Each row is a point on a landscape with many valleys, with its height.
A ball rolls from a point to the lowest of its 2 nearest points, and stops where none of them is lower. Distance is the straight distance between rows; heights are no part of it.
kezo: [125 144 114 160 134 184  70 116 124 102  88  92  77 152 166 130 158 157
 105 115 124 130 128  96 132 154 135 117 108 145 147 120  71]  (h 88)
moto: [110 112 117 109 101 130 149 122   4 112  77 164 123 114 127  58 135 154
 110 116 110 111 116 175 130 155  77  91 120 132 142 131 122]  (h 245)
Masaz: [117  86 115  87 152 112 138  99  98 132 155 140 117 181 146 142 123  76
 123 113 149 106 127 149 108 111 156  69 107 101  95 152 110]  (h 624)
lig: [110 111  86 126 144 101 147 129  83 121 110 190 118 164 112 147 135 164
 105 146 102 136 106  78 106 129  81 136 138 154 149 160 100]  (h 266)
Lam: [106 161 156 161 102 149 134 162 110 137 110 132 115 105 138  98 156 134
 103 154 126 125 100 134 103 144 129 132 117 121 134 144  70]  (h 201)
Daduf: [ 84 121 162 102 109 113 169 141  82 158 126 146 170 140 128 150 149 107
 143 136 129 140 120 192  91  95 137 136 111  81 119 152 208]  (h 492)
bapa: [ 99 101  97  83 136 110 157 136  74 138 113 165 156 189  96 157 100  95
  91 117 159 120 130 142  94 139 122  72  93 127 105 149 165]  (h 542)
tusab: [147 197 140 163 160 142 115 186 125 140  80 138  94  65 172 114 173 165
 171 138 119 131  65 168 178 161 108 163 133 133 123  97 152]  (h 307)
mosep: [181 121 147 133 139  98 123 140 106 128 118 130 130  71 144  80 135 150
 179 118 125 150 118 139 179 154 127 142 122 111 117 101 135]  (h 375)
tabo: [111 122 158 123 115  68 179 135  82 142 146 151 183  82 154 106 160 145
 174 115 110 130 121 156 146 113 144  87 148  80 114 104 163]  (h 142)
sir: [126 127 130 146 163 120 108 136 154 129 169 110  87 111 173 134 160  86
 179 109 129  95  95 152 157  98 164 138 143  99 118 117 105]  (h 715)
pud: [ 87 164 124 155 126 105 157 165 112 139 130 151 136  62 151 126 164 156
 151 131  90 131  48 153 151 134  94 134 156 127 120 105 183]  (h 260)
Dib: [138 164 132 203 135 160 102 181 108 125  69 138  93  73 178 117 173 135
 130 123 127 105 110 154 166 162 126  80 117 123 115  90  79]  (h 660)
bopo: [113 123 176 111 108  72 177 134 148 148 170 137 149 101 130 111 126 140
 123 154 157 117 128 157  97 114 180 116 136 103 125 150 140]  (h 438)
fovub: [146 148 144 152  79 133 162 133 102 122 150 139 158  75 135  78 146 178
 131 130  92 143 155 144 132 160  89 147 164 117 158 134 132]  (h 156)
daki: [148 133 133 106 138 100 140  99 199 137 197 132 122 140 100 140  94  67
 120 132 156 124 189 121 140  79 132 155 162 125 151 130 132]  (h 254)
beva: [165 150 182 123 129  57 142 118 137 162 176  92 165  68 127 106 139 108
 176 114 115 130 144 191 126  48 160 131 133  66 132  93 136]  (h 331)
fefez: [142 152 152 111  96  84 181  89 106 132 172 114 179  86 109 103 121 147
 151 101 106 149 151 150 142 103 134 156 157  87 134 125 202]  (h 305)
dava: [162 103 136  98 162 154 125 104 217 137 177  99 138 165 123 139 128  70
 132 128 166  82 122 107 114 103 151 127 130 101  97 116 117]  (h 242)
Rur: [105 126  98 151 137 168  93 175 120 121  86 132  82 146 167 146 156 105
 161  74 112  96  94 153 146 150 131  99 113 146 130  92 112]  (h 656)
satu: [150  95 113  80 108 104 176  93 111 155 122 133 179 193 109 177 101 104
 127 101 157 140 165 159  99  98 146  78  82  84 103 146 199]  (h 543)
mib: [ 93 137 113 133 142 143 112 125  85 115 116 131  92 151 144 153 120 152
 123 127  72 157 115 134  94 122  98 171 145 147 138 148 144]  (h 372)
dibi: [131 107 124 121 116  82 177 135  37 138 100 167 184  96 167 106 169 137
 176 103 109 131 143 181 153 120 125  49 143  78 107  99 154]  (h 89)
masi: [112 131 142 123 144 168 126 139 137 134 119 121 131 153 138 105 129  85
 123 135 157 106  96  98 125 146 170 112 107 109  95 129  85]  (h 164)
desil: [ 99 113 126  85 151 202  88 128 145 119  84 106  96 183 140 128 101  88
 101 127 171 107 130 139 116 158 159 119 111 158 104 117 138]  (h 373)
rolon: [108 114 110 110 119 162 126 132  16 110  63 169  94 110 125  74 127 157
  75 119 115 124 104 140 130 174  66 139 113 148 153 130 114]  (h 273)
vofo: [150 136 150 172 160 163  78 109 186 117 141 106 120 137 136 138 128 114
 123 130 149 107 166  80 147 114 130 145  81 137 132 138  39]  (h 663)
rivov: [108 145 137 160  89  68 187 137 126 130 182 151 154  93 127 131 145 170
 107 119  92 116 145 134  95 104 107 138 163 105 173 147 124]  (h 163)
gobit: [124 148  85 128 158 160  97 145 177 133  90 113 120 176  97 201 109 152
 106 185 150 130 105 113  85 128 104 152 135 185 114 143 148]  (h 253)
Kap: [ 98 125 137 127 104 110 160 121  87 131 118 162  99 131 135 125 123 166
  23 135 131 137 118 105  72 160 125 101 139 122 137 141 116]  (h 418)
luki: [111 141  98 142 137 131 117 135 130 125  76 138  83 148 156 125 163 183
 110 140 126 151  58  63 134 151 107 130 123 157 158 129  96]  (h 310)
relat: [136 118 146 117  89 120 169 124  13 137  95 171 155  71 128  68 145 147
 116 125 113 122 125 187 112 145 115  94 111  91 113 133 112]  (h 207)
Nas: [145 141 148 145 116 171 122 117 142 105 129 105 141 122 148  80 121  94
 190 107 134 114 188 145 194 131 147 134 140 118 124 112 111]  (h 633)
fel: [167 156 131 194 124  90 153 166 112 131 151 159 146  61 133  98 157 139
 152 112  76 130 136 131 147 104  62 136 152 103 160 103  79]  (h 168)
ravo: [136 116 140 128 154 166  73 105 215 114 143  88  63 126 151 138 136 110
 129 145 178 108 138 124 161 119 162 167 135 139 134 124 133]  (h 716)
mis: [149 119 131 135  95 139 168 143  54 129 113 164 143  66 150  84 134 146
 117 112 100 150 150 161 139 171  96 123 153 106 123 116 137]  (h 200)
pagi: [117 113 129 121 128 154 108  89 129 104 127  75 143 140 127  97  92 153
 142 143 117 154 154 129 133 135 138 120 135 149 101 150 158]  (h 340)
Gep: [134 109 143 116 109 120 119 104 191 129 165  75 136  95 118 118 140 112
 171 140 150  97 134 159 131  86 182 117 164 100 112 107 164]  (h 403)
gokon: [123 170 144 124 135  96 129 131 149 133 173 131 149  89  78  99 143 148
 109 144 130 139  85  71 167 141  84 177 126 153 150 116 162]  (h 343)
Zem: [111 117 157 130 149 152  90 114 131 108 127 112 108 142 152 102  94 132
 151 124 123 149 161 134 165 153 113 143 110 171 130 129 147]  (h 325)
raza: [118 136 132 160 117 135 130 154  96 122 120 179 119 138 135 127 139  82
 135  87  89 130 162 100 152 130  94 134 138 125 158 106  76]  (h 676)
lilek: [199 155 138 151 118  76 177 143  98 150 159 156 161  67 119  86 143 140
 165  98  93 140 129 153 141  98  74 159 137  81 154 112 112]  (h 214)
vog: [128 142 111 131 175 141 107 119 216 126 168 120 115 151 143 174 146 100
  80 152 164 106 129  60 142 113 146 140 150 144 142 130  48]  (h 391)
dos: [189 142 152 138  98 108 154 112 112 139 143 148 142 114 109 101 104 132
 156 105  90 170 155 127 132 121  87 164 109 113 151 126 122]  (h 255)
tado: [128 112 142 157 105  96 146 154  94 147 131 134 137  91 136 136 144 117
 126 117 111 132  97 161  86 110 152  94 109  82 105 128 115]  (h 244)
kalir: [119 130  79  90 146 135 118  98  86 128 111 139 116 219  75 198  89  99
  68 143 151  95 181 166  56 109  98  99 137 133 111 144 134]  (h 584)
bub: [169 152 139 154 135  58 126 137 169 153 188  80 138  57 111 104 127 104
 140  92 119 112 137 165 131  65 156 146 144 100 160  91 107]  (h 355)
gak: [107 160 112 175 114  86 173 149 120 133 150 157 138  58 127 122 174 187
 123 136  92 120  57  97 132 123  83 149 162 114 150 127 140]  (h 232)
vune: [129 115 171 111 101 127 134 125 188 142 148  92 145 108 130  95 146 124
 152 164 169 101 142 159 109 104 206 112 151 108 121 126 107]  (h 420)
vif: [151 109 165 128 128  84 144 138 108 159 148 114 145  82 156 126 142  98
 167 117 130 127 138 197 108  79 184 112 122  65 105 115 108]  (h 295)
Nuter: [122 126 108 158 101 162 111 121 186 112 148 102 131 109 102 154 123 101
 114 157 125 130 179 102 143 111 148 156 175 140 140 136 130]  (h 616)
Mukob: [155 130 130 127 118  71 138 139 143 143 166 109 127 122 111 124 147 139
 168 106 122 123  93 127 118 106 143 133 136  93 143 122 139]  (h 304)
beb: [124 129  91 125 156 135  94 107 107 125 114 139  95 176  97 197 110 132
  50 160 124 115 141 109  72 135 117 103 129 150 106 139  75]  (h 634)
Til: [156 159 184 131 116  94 136 117 134 133 182 140 127  87 126  95 112 118
 135 105  96 160 165 139 161 120  85 175 136 122 163 107 139]  (h 281)
fivor: [115 111  81 138 153 132 139 147  81 109 107 137 157 123 130  97 118 148
 167 100  85 154 104 100 166 134  79 145 131 149 138 128 147]  (h 358)
ramo: [163  96 124 124 141 103 118 120 159 130 151 138 126 133 105 155  89 119
  96 170 167 140 153 112 121 153 122 122 106 152  95 157 126]  (h 408)
dok: [121  86  93 132 127 112 135 125  84 126 123 154 146 156 123 152 114  97
 135  81  87 150 130 102 125 112  93  92  99 116 125 122 132]  (h 481)
gove: [119 106 144 120 108  49 198 101  90 136 154 168 143 141 150 118 129 152
 102  82 114 153 140 115 100 110 105 103 130  75 145 136 160]  (h 361)
nom: [153 110 113 108 120 170 105 111  84 118  84 129 116 157  93 131  66  86
 122 109 123 146 175 142 115 132 119 149  90 134 109 145 136]  (h 401)
bope: [159 123 124 148  81 117 142 130 169 131 154 100 144  83 102 130 110 130
 108 137 127 144 169 121 119 127 157 147 157 120 150 139 126]  (h 605)
basa: [148 149 141 110 153 135 154  86 182 134 168 135 142 179 109 119  77  70
 114 159 169 127 193 112 112  89 120 145 152 112 117 144  96]  (h 289)
zom: [ 89 126 110 119 147  93 159 127 112 121 129 160 156 179 113 124 112 177
 118 142 116 139 104  81 104 136  74 104 122 146 127 153 148]  (h 234)
sadil: [103 116  89  72 168 124 124 115  66 126 108 139 130 218  95 160  81 106
  95 129 153 119 141 170  76 116  88  90  92 150 114 160 150]  (h 562)
vepug: [ 99 107 124 117 119 136 116 133  71 121  92 155 111 170 125 119 109 105
  90  87 103 134 128 110 109 146  89  89  96 137 138 103 122]  (h 459)
Dani: [131 150 132 155 106 112  98 136 178 126 139 105  84  88 143 164 152 167
  97 162 128 160 105 118 137 147 126 151 134 163 163 134 136]  (h 383)
Rikil: [112  95 134 111 119 136 123 127  78 123  98 137 114 136 151  88 126 107
 105  87 138 126 120 117 142 168 154  63 111 117 112  94 105]  (h 435)
kubuz: [121 118 110 125 149 128 133 120 213 130 186 104 155 156 120 165 137 108
 114 140 156  77 104  90 110 113 145  89 141 125 103 128 111]  (h 280)
Zegu: [130 100 104 119 123  92 149 106 137 125 167 144 166 148 105 152  93 110
 146 113 114 140 146 101 140 117 108  92 117 130 115 145 150]  (h 501)
vozu: [118 111 135 124 117  79 187 114  93 134 136 191 127 150 126 141 118 168
  50 113 114 143 138  89  67 135  88 111 140 107 145 142 131]  (h 390)
Kosuf: [122 121 151 153 109  41 181 145 113 144 158 137 154  64 156 118 157 163
 130 101 115 120 104 156 105  98 152  87 148  65 132 103 140]  (h 186)
numiv: [ 99 160 143 127  98 143 157 153 102 151  81 124 127  93 146 110 155 174
 140 158 124 131  63 164  99 157 166 137 146 117 112 136 160]  (h 261)
vus: [153 117 127 145 142 108  90 140 169 118 140 161  93 133 118 169 136 130
 128 128 126 136 157  83 174 147 104 159 112 173 165 126  94]  (h 183)
pivit: [112 104 141  88 130 132 155 131  59 133 127 187 122 135 140 104 114 141
  94 134 113 157 115 150 104 158  73 156 106 141 130 157 153]  (h 338)
Num: [ 78 123  86 133 129 135 138 129 130 125 111 121 121 139 138 168 117 149
  85 132 126 131  82  97  97 152 156  95 140 138 103 136 156]  (h 462)
migum: [100 134 126 147 124 177 109 143  56 113  86 158  87  97 149 111 131 154
  89 128  93 137 132 152 137 169  81 155 118 165 144 130 112]  (h 299)
bape: [ 80 107 102  97 166 165 113 166  88 124  57  98 118 151 151 115  90 149
 109  83 121 145  65 128 111 135 129  96  95 183 116 108 145]  (h 489)
kero: [163 170 127 131 139 103 112 125 195 139 160 112 136 147  65 164 132 157
 104 173 140 129 117  78 104 115 105 175 138 144 150 138 130]  (h 249)
zunal: [158 166 134 187 128 102 120 149 145 124 145 133 145  72 118 105 168 163
 129 133  95 140 128  81 155 106  84 163 129 132 179 115  55]  (h 113)
kat: [ 82 126 102 111 150 152 124 150 147 130  90 101 141 145 142 137 112 155
 108 124 136 149  58  89 121 155 145 109 116 165 106 112 171]  (h 475)
setep: [110 156 126 155 100 185  97 132 194 124 120  85  99 157 136 160 158 124
 119 132 115 108 121 115  98 119 145 129 147 134 146 118 103]  (h 363)
vab: [124 168 157 146 132 120 121 177 127 137 122 133 113  69 154 121 163 136
 178 141 113 128  84 184 160 142 131 142 149 124 118  91 171]  (h 285)
gibo: [152 117 116 104 132 193 110  93 168 123 129  97 122 184 107 139 111  87
  56 137 173  78 172 117  84 144 149  87 132 125 103 122  71]  (h 433)
luf: [ 94 106 147  80 135 121 134 132  28 140  84 148 145 142 136  97 129 120
 146 126 128 130 101 172 115 130 144  91  87 115 100 127 142]  (h 282)
Pepet: [148 100 158  98 136 120 132 105 135 151 148 144 161 138 124 133 102  55
 174 123 145 138 141 149 150  93 148 110  75 102  86 127 135]  (h 238)
kidu: [140 121  99  91 151 205  73 104 148 117  88  94  80 189 113 157 119 104
  58 141 177  76 132 131  95 161 148 104 107 154 106 126 100]  (h 398)
nesus: [143 131 117 157 134  95  94 136 141 105 150 137  96 107 132 127 150 152
 162 129 113 133 135 117 195 141  91 147 126 171 171 131 110]  (h 210)
Zevu: [125 116 121 109 137 136 121 110 167 130 130 101 123 168 102 152 102 130
 137 162 153 119 123 137  75 106 144 143 148 116 101 150 191]  (h 213)
zedu: [132 105  90  93 128 133 113 102  90 126 135 138  93 192  90 168 110  67
  88 130 149  81 157 163  88 117 135  90 111 115 121 158  90]  (h 607)
fivi: [122 125 133 138 146 124 122 123 100 125 156 160 104 119 132 165 116 111
 131 126  72 159 146 137 124 111  82 198 139 132 140 145 146]  (h 392)
lole: [104 138 129 125 136 169  86 135 157 131 102 103  84 193 134 168 119 127
 116 121 109 123  97 138  64 123 125 120 113 149 119 114 142]  (h 379)
Nepef: [123 133 126 103 105 105 177 128 108 129 156 143 146 130 111 120 121 138
 133 110 116 153 138 121 126 135 120 177 170 112 157 144 198]  (h 327)
per: [159 156 140 178 137 120 115 150 161 126 167 132 121  94 125 125 134  74
 172  97 116 107 174 132 179  92 119 173 138 119 164 111  80]  (h 700)
sulo: [110 138 141 145 120 137 106 147 110 130 107 109  92 146 156 129 139 154
 155 110  86 142 100 157  93 132 117 129 125 128 128 113 147]  (h 352)
nelin: [104 120 106 134 150  89 119 128 183 128 169 122 137 157 111 165 134 146
 123 145 135 107  86  85 126 126 114  87 120 155 118 130 141]  (h 259)
suta: [136 113  88 124 142 189  75  85 108  96 104 122  99 172 116 158 112 102
  94  99 108 101 190  89 147 140 142 124 120 149 131 134  49]  (h 510)
Guza: [163 112 135 132 109 109 156 115 110 126 142 128 135  86 152  84 111 115
 138 102 129 158 161 127 160 141 156 116 141  97 126 119 104]  (h 395)
kamum: [139 110  91 115 141 144 114 102 141 118 138 137 153 199  96 171  81  95
 125 123 108 125 172 102 114 110  95 105 110 158 107 139 125]  (h 523)
Biz: [ 80  93 132  87 136 126 140 119  94 123  99 111 184 158 136 125 100 146
 136  94 119 139 114 127 107 135 160  70 108 126  90 108 189]  (h 251)
Narog: [169  94 123 126  80 109 154 117 175 137 150 113 147 129 107 140  93 120
  99 124 150 117 177 142  82 120 175  94 129 109 123 144 115]  (h 588)
busot: [113 102 160  88 108  92 175  99 153 144 153 131 157 146 119 132 116 111
 141 163 181  97 163 181  84  83 189  96 140  87 102 163 153]  (h 458)
Rekam: [116 138 142 125 118 144 148 112 119 130 145 138 141 158 107 113  99  89
 112 153 138 130 171 136  96 110 130 139 141 112 120 172 112]  (h 326)
Nafos: [140 100 147 114 161 176 103 118 187 134 140 107 121 156 138 128 128  79
 133 149 180  76 110 124 119 128 169 113  95 121  76 135  91]  (h 204)
lelop: [127 116  90 131 144 120 125 137 112 122  80 185  84 131 139 154 155 176
  97 145 103 155  84  63 141 143  90 171 145 168 169 136  91]  (h 293)
sepe: [142 152 142 138 124 123 123 132 172 123 157 120 162 106  93 104 124 117
 120 139 146 148 139  60 187 148 113 153 115 148 145 124 117]  (h 356)
Rimu: [ 97 126 128 146 110 101 185 148 102 131 130 148 141  66 166  85 158 153
 109 137 138 132 100 119 149 161 158  97 174 106 127 125 122]  (h 208)
fezep: [ 60 127 130 123 107 129 166 134  70 122 104 151 125 119 145 122 130 160
  75 120 114 131  95 128  92 158 140  92 138 122 116 135 163]  (h 441)
nufi: [100 142 129 100 137 111 152 144 129 143 117 128 127 113 124 129 130 167
 149 161 144 138  50 140 113 143 158 162 131 133 113 149 195]  (h 258)
Nomes: [141 156 157 142 131 148 104 142 151 109 120  96 148  97 158  75 166 140
 202 129 150 110 151 148 214 159 152 106 141 133 126  88 119]  (h 640)
vovip: [161  96 110 117  76 102 185 124  72 146 123 171 168 109 112 120 113 107
 153 107 126 147 149 152 144 133 129 101 104 110 126 153 145]  (h 205)
bufu: [111 123  79 104 148 181  82 116 106 107  89 121 137 213  82 172  86 118
 101 116  97 114 169 109 101 122  96 115 121 185 130 126 107]  (h 541)
Robel: [137 130  85 121 132 120 128  99 124 127 124 148 128 192  74 218 101 127
  56 157 140  95 189 131  47 113 121 104 158 135 104 146  99]  (h 609)
Lenod: [163 111 106 115 128 173 125  97 199 126 148 119 134 181 115 169 115  86
  81 123 143  87 199  92 102 120 139 111 153 139 129 121  61]  (h 467)
Muzav: [165 161 134 123 131  83 108 124 181 144 182  99 119 132  63 135 133 115
 146 130 133 105 101 111 115  73 119 174 132 117 148 123 135]  (h 277)
Zigek: [138 138 116 131 157 135 103 127 204 116 169 105 134 128 127 131 155 108
 124 136 174 110 109  50 191 137 143 136 119 147 146 122  90]  (h 371)
Dukam: [163  90 109 112  90 100 168 127  19 139  77 181 159 101 136  88 136 117
 161  98 121 139 131 173 150 134 110  67  98 100 118 120 135]  (h 151)
Rotep: [151 152 158 106 112 120 159 105  96 133 147 131 185 113 117  71 113 131
 194 109 102 159 140 147 166 117  97 151 124 111 129 116 179]  (h 284)
simed: [112 124 155 117  98 172 116 121  81 128  99 119 121 125 103  96 108  89
 101 154 151 112 154 171 102 136 162 121 114 121 105 148 116]  (h 353)
nutam: [ 69  96 132  79 143  94 160 153  76 135  92 130 207 120 141 131 129 174
 177 110 117 140  86 152 119 109 149  97 106 136 108 109 213]  (h 216)
sib: [102 113 113 109 120  83 191 112  70 127 149 167 152 141 138 119 132 157
 129  92 101 155 128 119 122 121  84 143 153  98 153 151 194]  (h 341)
tuno: [ 90 102 116 111 139 113 141 168  57 138  66 144 146 125 160 112 149 152
 170  97 111 132  64 160 120 129 129  81 115 126 111  98 168]  (h 250)
dabi: [ 93 181 129 158 109  67 164 132 165 135 183 134 145  98  99 140 158 176
  97 144 117 107  86  89 111 107 117 137 156 131 168 142 134]  (h 203)
bizut: [118 115 151 111 136 159 125 132  56 125 109 151 106 111 149  97 107 129
 125 132 113 152 136 178 128 163 100 175 107 140 117 153 148]  (h 324)
gis: [185 122 120 109 142  87 115 115 190 129 173 144 102 146  99 163 107 108
 119 131 147 134 176  91 158 123 122 164 135 153 164 126 105]  (h 218)
tobik: [149 129 127 140 109 125 132 148 146 138 152 151 132 132 110 154 113  57
 142  95 109 140 171 117 144 106 116 160 136 111 158 116 116]  (h 689)
kolot: [162  96 154 105 118 149 117 107 156 133 139 100 112 153 150 116 121  90
 141  89 139 122 158 143 118 128 176 113 119  97 112 101 110]  (h 329)
tibu: [138 142 129 159 113 168 100 117 157 106 140  84 141  92 122 103 121 105
 165 131 122 134 177 130 188 124 134 162 157 134 130 115 150]  (h 626)
Pasas: [144 162 146 157  88  76 181 148 137 136 174 131 169  43 125  76 155 190
 116 125 112 126 134 140 135 130 104 135 167 114 179 122 119]  (h 118)
bifop: [124 113 170 118 139 110 129 117 110 117 147 163 106 128 154  98 101 122
 123 101 107 175 152 118 165 155  83 147 118 141 145 112 151]  (h 306)
rok: [126 109 139 106 104 199  96 119 139 117  99 104  97 164 121 108 118  71
 126 122 160  92 173 158 126 138 165 120 121 129 115 128 114]  (h 354)
moli: [ 86 126 116 105 140 192  95 153  81 111  52  75 129 143 133 100 106 145
 143 116 122 121  99 168 116 138 154 113 108 167 113 119 145]  (h 502)
valu: [107 132 141 133 113  78 152 133 123 124 152 118 178  76 133  87 158 180
 168 144 130 118  94 120 164 140 152  91 152 119 117 113 149]  (h 178)
vezo: [ 94 128 126 143 125 104 114 140 159 110 153 123 116 137 139 122 154 153
 155 152 131 120 103 120 162 143 107  94 124 173 149 145 127]  (h 233)
lumel: [183 121 112 153  64 127 147 123 161 132 148 109 140 100 110 117 109 106
 168 120 115 119 197 173 123  92 145 132 156 112 150 141 112]  (h 619)
guv: [124  97 140  84 112 166 122 124  83 136  84 128 137 143  97 125  82  90
 125 141 142 138 150 188  96 128 140 137  96 134  94 149 185]  (h 378)
dupuf: [166 125 108 120 132 178  87  75 176 109 120 110 137 180 110 176 127 125
  84 138 118 121 209  74 127 119 144 124 146 155 141 126  41]  (h 491)
nudo: [100 181 100 133 131 123 122 140 160 124 105 126  97 133 146 135 171 194
 125 154 126 156  51  77 153 142  91 150 134 180 180 134 139]  (h 322)
puvug: [131 130 146 130 132 111 147 106 110 135 177 175 134 114 114 160 117 146
  87 140  73 159 149 115  92 110  70 192 135 128 138 154 123]  (h 409)
teb: [127  89 100 121 144 182  89 149 175 113 108 105 120 158 117 143 114  94
 180 123 150  93 123 140 146 121 138 145 107 160 114 134 152]  (h 685)
san: [150  96 125 115 150 141 104  94 197 120 149 103 128 151 108 139  88 111
 120 184 181 116 166 134 128 129 131 102 120 156  81 153 134]  (h 384)
Vataf: [149 166 153 156 147 147 106 147 143 139 106 111  66  89 163 119 145 139
 129 141 146 147  97 124 143 145 152 201 121 112 135 130 103]  (h 342)
nizu: [123  96 155  96 111 122 139 113 116 145 123 106 152 149 152 126 136 118
 138  87 127 133 119 132  94 127 192  81 131  75 100  91 155]  (h 290)
bem: [137 136 132 155 146 145  90 154  97 117 106 105 118 125 161 121 135 136
 196  94  81 138 129 182 137 123 106 130 131 117 116  96 158]  (h 333)
tilok: [102 128  98 138 186 191  71 147 174 107  97 114 113 165 127 178 113 112
 142 127 137 116 123  92 154 121 115 177 102 190 128 136 125]  (h 678)
boru: [117 133 115 105 152  96 132 119 146 132 150 103 128 131  96 151 112 156
 143 148 142 128  77 128 105 105 142 171 143 121 114 148 217]  (h 240)
deba: [141  95 131 100 115 165 118  71 156 113 123 101 146 152 119 106  68 107
 148 147 148 132 187 144 138 124 148 106 123 148  92 141 156]  (h 360)
ratim: [168 118 121 138 127 144 110  87 110 111 119 157  95 145 117 135  92 112
  97 122 122 131 209 111 148 135 122 136  99 157 144 160  39]  (h 527)
taze: [124 149 122 142 157 162  66 110 162 102  91 126  80 153 171 178 166 170
  78 135 140 156 142  57 161 142 134 154 120 165 178 123  69]  (h 125)
dumi: [121 107 155 124 152 114 128 151 136 139 145 147 142 120 132 115 120  74
 154 119 144 129 101 110 157 131 151 114  94 106  95 114 119]  (h 202)
metev: [103 150 134 110 142 162 133 154 123 137  93 148  81 140 147 129 118 137
  95 149 141 160  85 117 115 176 122 179 128 157 135 144 148]  (h 308)
Meke: [107 160 168 141 108 136 135 153  97 143  84 124 125  96 156  85 172 163
 141 160 127 125  72 151 113 154 161  99 122 109 109 110  99]  (h 236)
zap: [150 151 149 142 115 122 101 137 159 129 142  93 109  47 120 125 150 166
 115 172 148 155  92 133 164 152 136 181 124 150 138 133 166]  (h 370)
Lomuz: [130  89 142 110 128 141 109 115 101 132 115 115 164 115 136 131 120  82
 202 127 123 122 142 182 144  98 167 100  99 110  73 118 149]  (h 274)
res: [151 148  91 125 135 145 103 121 209 126 120  85 121 166  97 180 137 169
 100 182 172 128 112  87  95 131 138 145 147 148 131 150 140]  (h 219)
Zapa: [123 178 112 117 139 109 114 138 151 122 147 101 125 126  99 106 163 175
 143 151 144 136  61  85 174 142 107 175 137 169 170 133 159]  (h 334)
pano: [113 143 149 127 143 160 120 148 114 139  94 129  70 114 162 120 127 107
 129 134 142 144  89 144 131 156 171 175 133 117 111 125 133]  (h 328)
zede: [128 129 129 162 127 166  96 164 138 115 102 112 123 113 165 115 171 110
 184 110 130  87 118 155 173 155 152  85 122 129 111  93 105]  (h 648)
dilup: [128 145 141 167 113 121 145 147 130 135 141 148 139  90 121 120 146 154
  83 153 109 152 121  88 112 136 104 157 135 131 159 146  75]  (h 158)
Rona: [166 108 108 106  90 117 177  92 164 136 148 131 171 178  94 159  85 101
 122 120 157 113 187 140  88 104 150  81 128 106 111 152 148]  (h 568)
lodoz: [146 170 101 168 120 121 134 172 120 134  71 136  99  92 164  98 191 188
 160 142 129 134  46 122 159 154  98 129 141 133 153 115 117]  (h 330)
Teti: [110 160 121 179 105 167  80 146 149 117  95 100  73  94 161 167 154 153
 115 157 106 147 115 143 140 149 127 148 137 168 143 130 128]  (h 397)
furuv: [140 115 122 154 122 143 115 132  96 113 109 120  98  96 165 105 128 117
 115 102 124 137 152 125 156 160 151 104 139 117 121 117  88]  (h 415)
fotof: [112 150 138 169 158 188  78 133 168 111 110 109 126 137 125 140 128 115
 148 142 143 119 129  84 171 133 119 178  89 154 128 135 113]  (h 672)
gefum: [131 130 114 105 156 116 119 135 134 114 130 105 157 140 108  85 116 157
 180 119 133 144  89  93 175 145 112 152 112 158 136 130 164]  (h 344)
nuvo: [171 144 173 139 123 133 105 144 146 134 117 101 123  61 136  92 140 154
 139 147 157 158 114 126 161 160 155 178 111 119 119 110 133]  (h 359)
tup: [146 131 103 154 142 146  71 130 168 105 115 126  92 129 136 184 161 142
 122 137 132 133 154  81 176 133 141 176 133 161 172 132  68]  (h 152)
Fita: [149 159 134 157 115 120 126 155 173 129 152  88 124  96 136  96 166 139
 157 132 142 115 115 128 146 123 158 138 156 108 159 111  97]  (h 332)
ludon: [140 125 125 156 152 135  93 123 190 116 177 102  91 107 136 141 141  77
 163 117 137  89 146 130 171  96 149 167 153 121 140 120 103]  (h 708)
Kopap: [134  99 125 131 127 134 111 126  81 123 108 113 156 103 141 118 110 123
 176 106  92 151 131 167 135 127 134 107 110 111  89 117 169]  (h 302)
Rol: [110 137  99 111 168 150 111 140 130 121 103 135 117 160 122 157 105 163
  86 177 146 156 108 106 106 160  98 157 123 188 120 160 143]  (h 283)
daka: [136 133 124 146 149 155  91 125 155 129 127 126 103 175 109 165 122 111
  97 152 133 110 137  98  95 125 120 128 101 143 115 146  63]  (h 650)
pobap: [ 96 150 104 165 109 109 150 160 147 133 125 131 102  73 173 126 174 151
 109 134 132 130  76 114 162 155 155  91 170 129 141 113 109]  (h 235)
Nug: [144 145 143 129 149 117 133 110 138 128 150 173 138 155  93 159 109 136
  95 161  97 156 175  87 117 119  80 179 138 154 146 151  83]  (h 428)
ronek: [152 132  84 117 157 139 120 102 216 126 138  88 130 171  86 186 114 147
 105 163 175 109 129  93  75 106 126 147 177 122  99 119 173]  (h 175)
das: [113 176 153 156  97 173 108 150 203 132 129  78 107 123 158 116 175 126
 133 138 142 113 106 124 133 131 168 122 151 126 155 104 104]  (h 346)
Mano: [ 76 104 141  68 144 122 162 129  23 140  94 170 151 147 134 102 116 147
 111 129 131 145  97 175  96 138 108 120  89 133 112 155 177]  (h 309)
Fato: [ 94 105 151  90 120 119 157 109 112 147 115 123 162 151 125 151 134 113
 156 150 153 118 133 179  83  75 187 125 136  70  93 149 206]  (h 477)
mukim: [133  88 118  83 141  96 149 116 127 141 140 157 157 180 114 169  82  97
 119 126 156 147 152 143 112 133 114  82  94 137  97 137 187]  (h 522)
kizo: [160 126 192 140 125 140 110  96 132 127 135 123 110 143 152  96  94  97
 147  96 122 134 181 146 135 121 136 113  80 114 118 119  80]  (h 357)
Gepo: [ 86 122 123 133 126  83 164 117 109 111 139 138 165 127 131  94 137 187
 140 128 118 130  86  89 132 139 114  95 132 124 124 144 161]  (h 206)
Gutov: [125 133  98 170 133 164  97 160  97 111  87 154  93 150 143 148 155 100
 144  74  97  97 138 104 153 139 111 125 122 131 148  96  66]  (h 666)
Zut: [150 118 129 120 128  88 138 105 201 147 207  73 151  96 106 120 129  85
 143 100 142  83 131 149 119  46 178 125 152  85 138 103 126]  (h 381)

Where does a ball stop that starts at each point below?
setep: ronek
tilok: mukim
Rekam: kezo
puvug: masi
ratim: simed
lole: masi
busot: dibi

Call two points neighbours if one is among the 2 nearest of the other. Go from one point of each pair to the other, from neighbour to neighbour, staying as low as possible. Name the highest point that can't be avoided.
ronek / zunal: numiv
kolot / Pasas: pivit
kezo / masi: kubuz
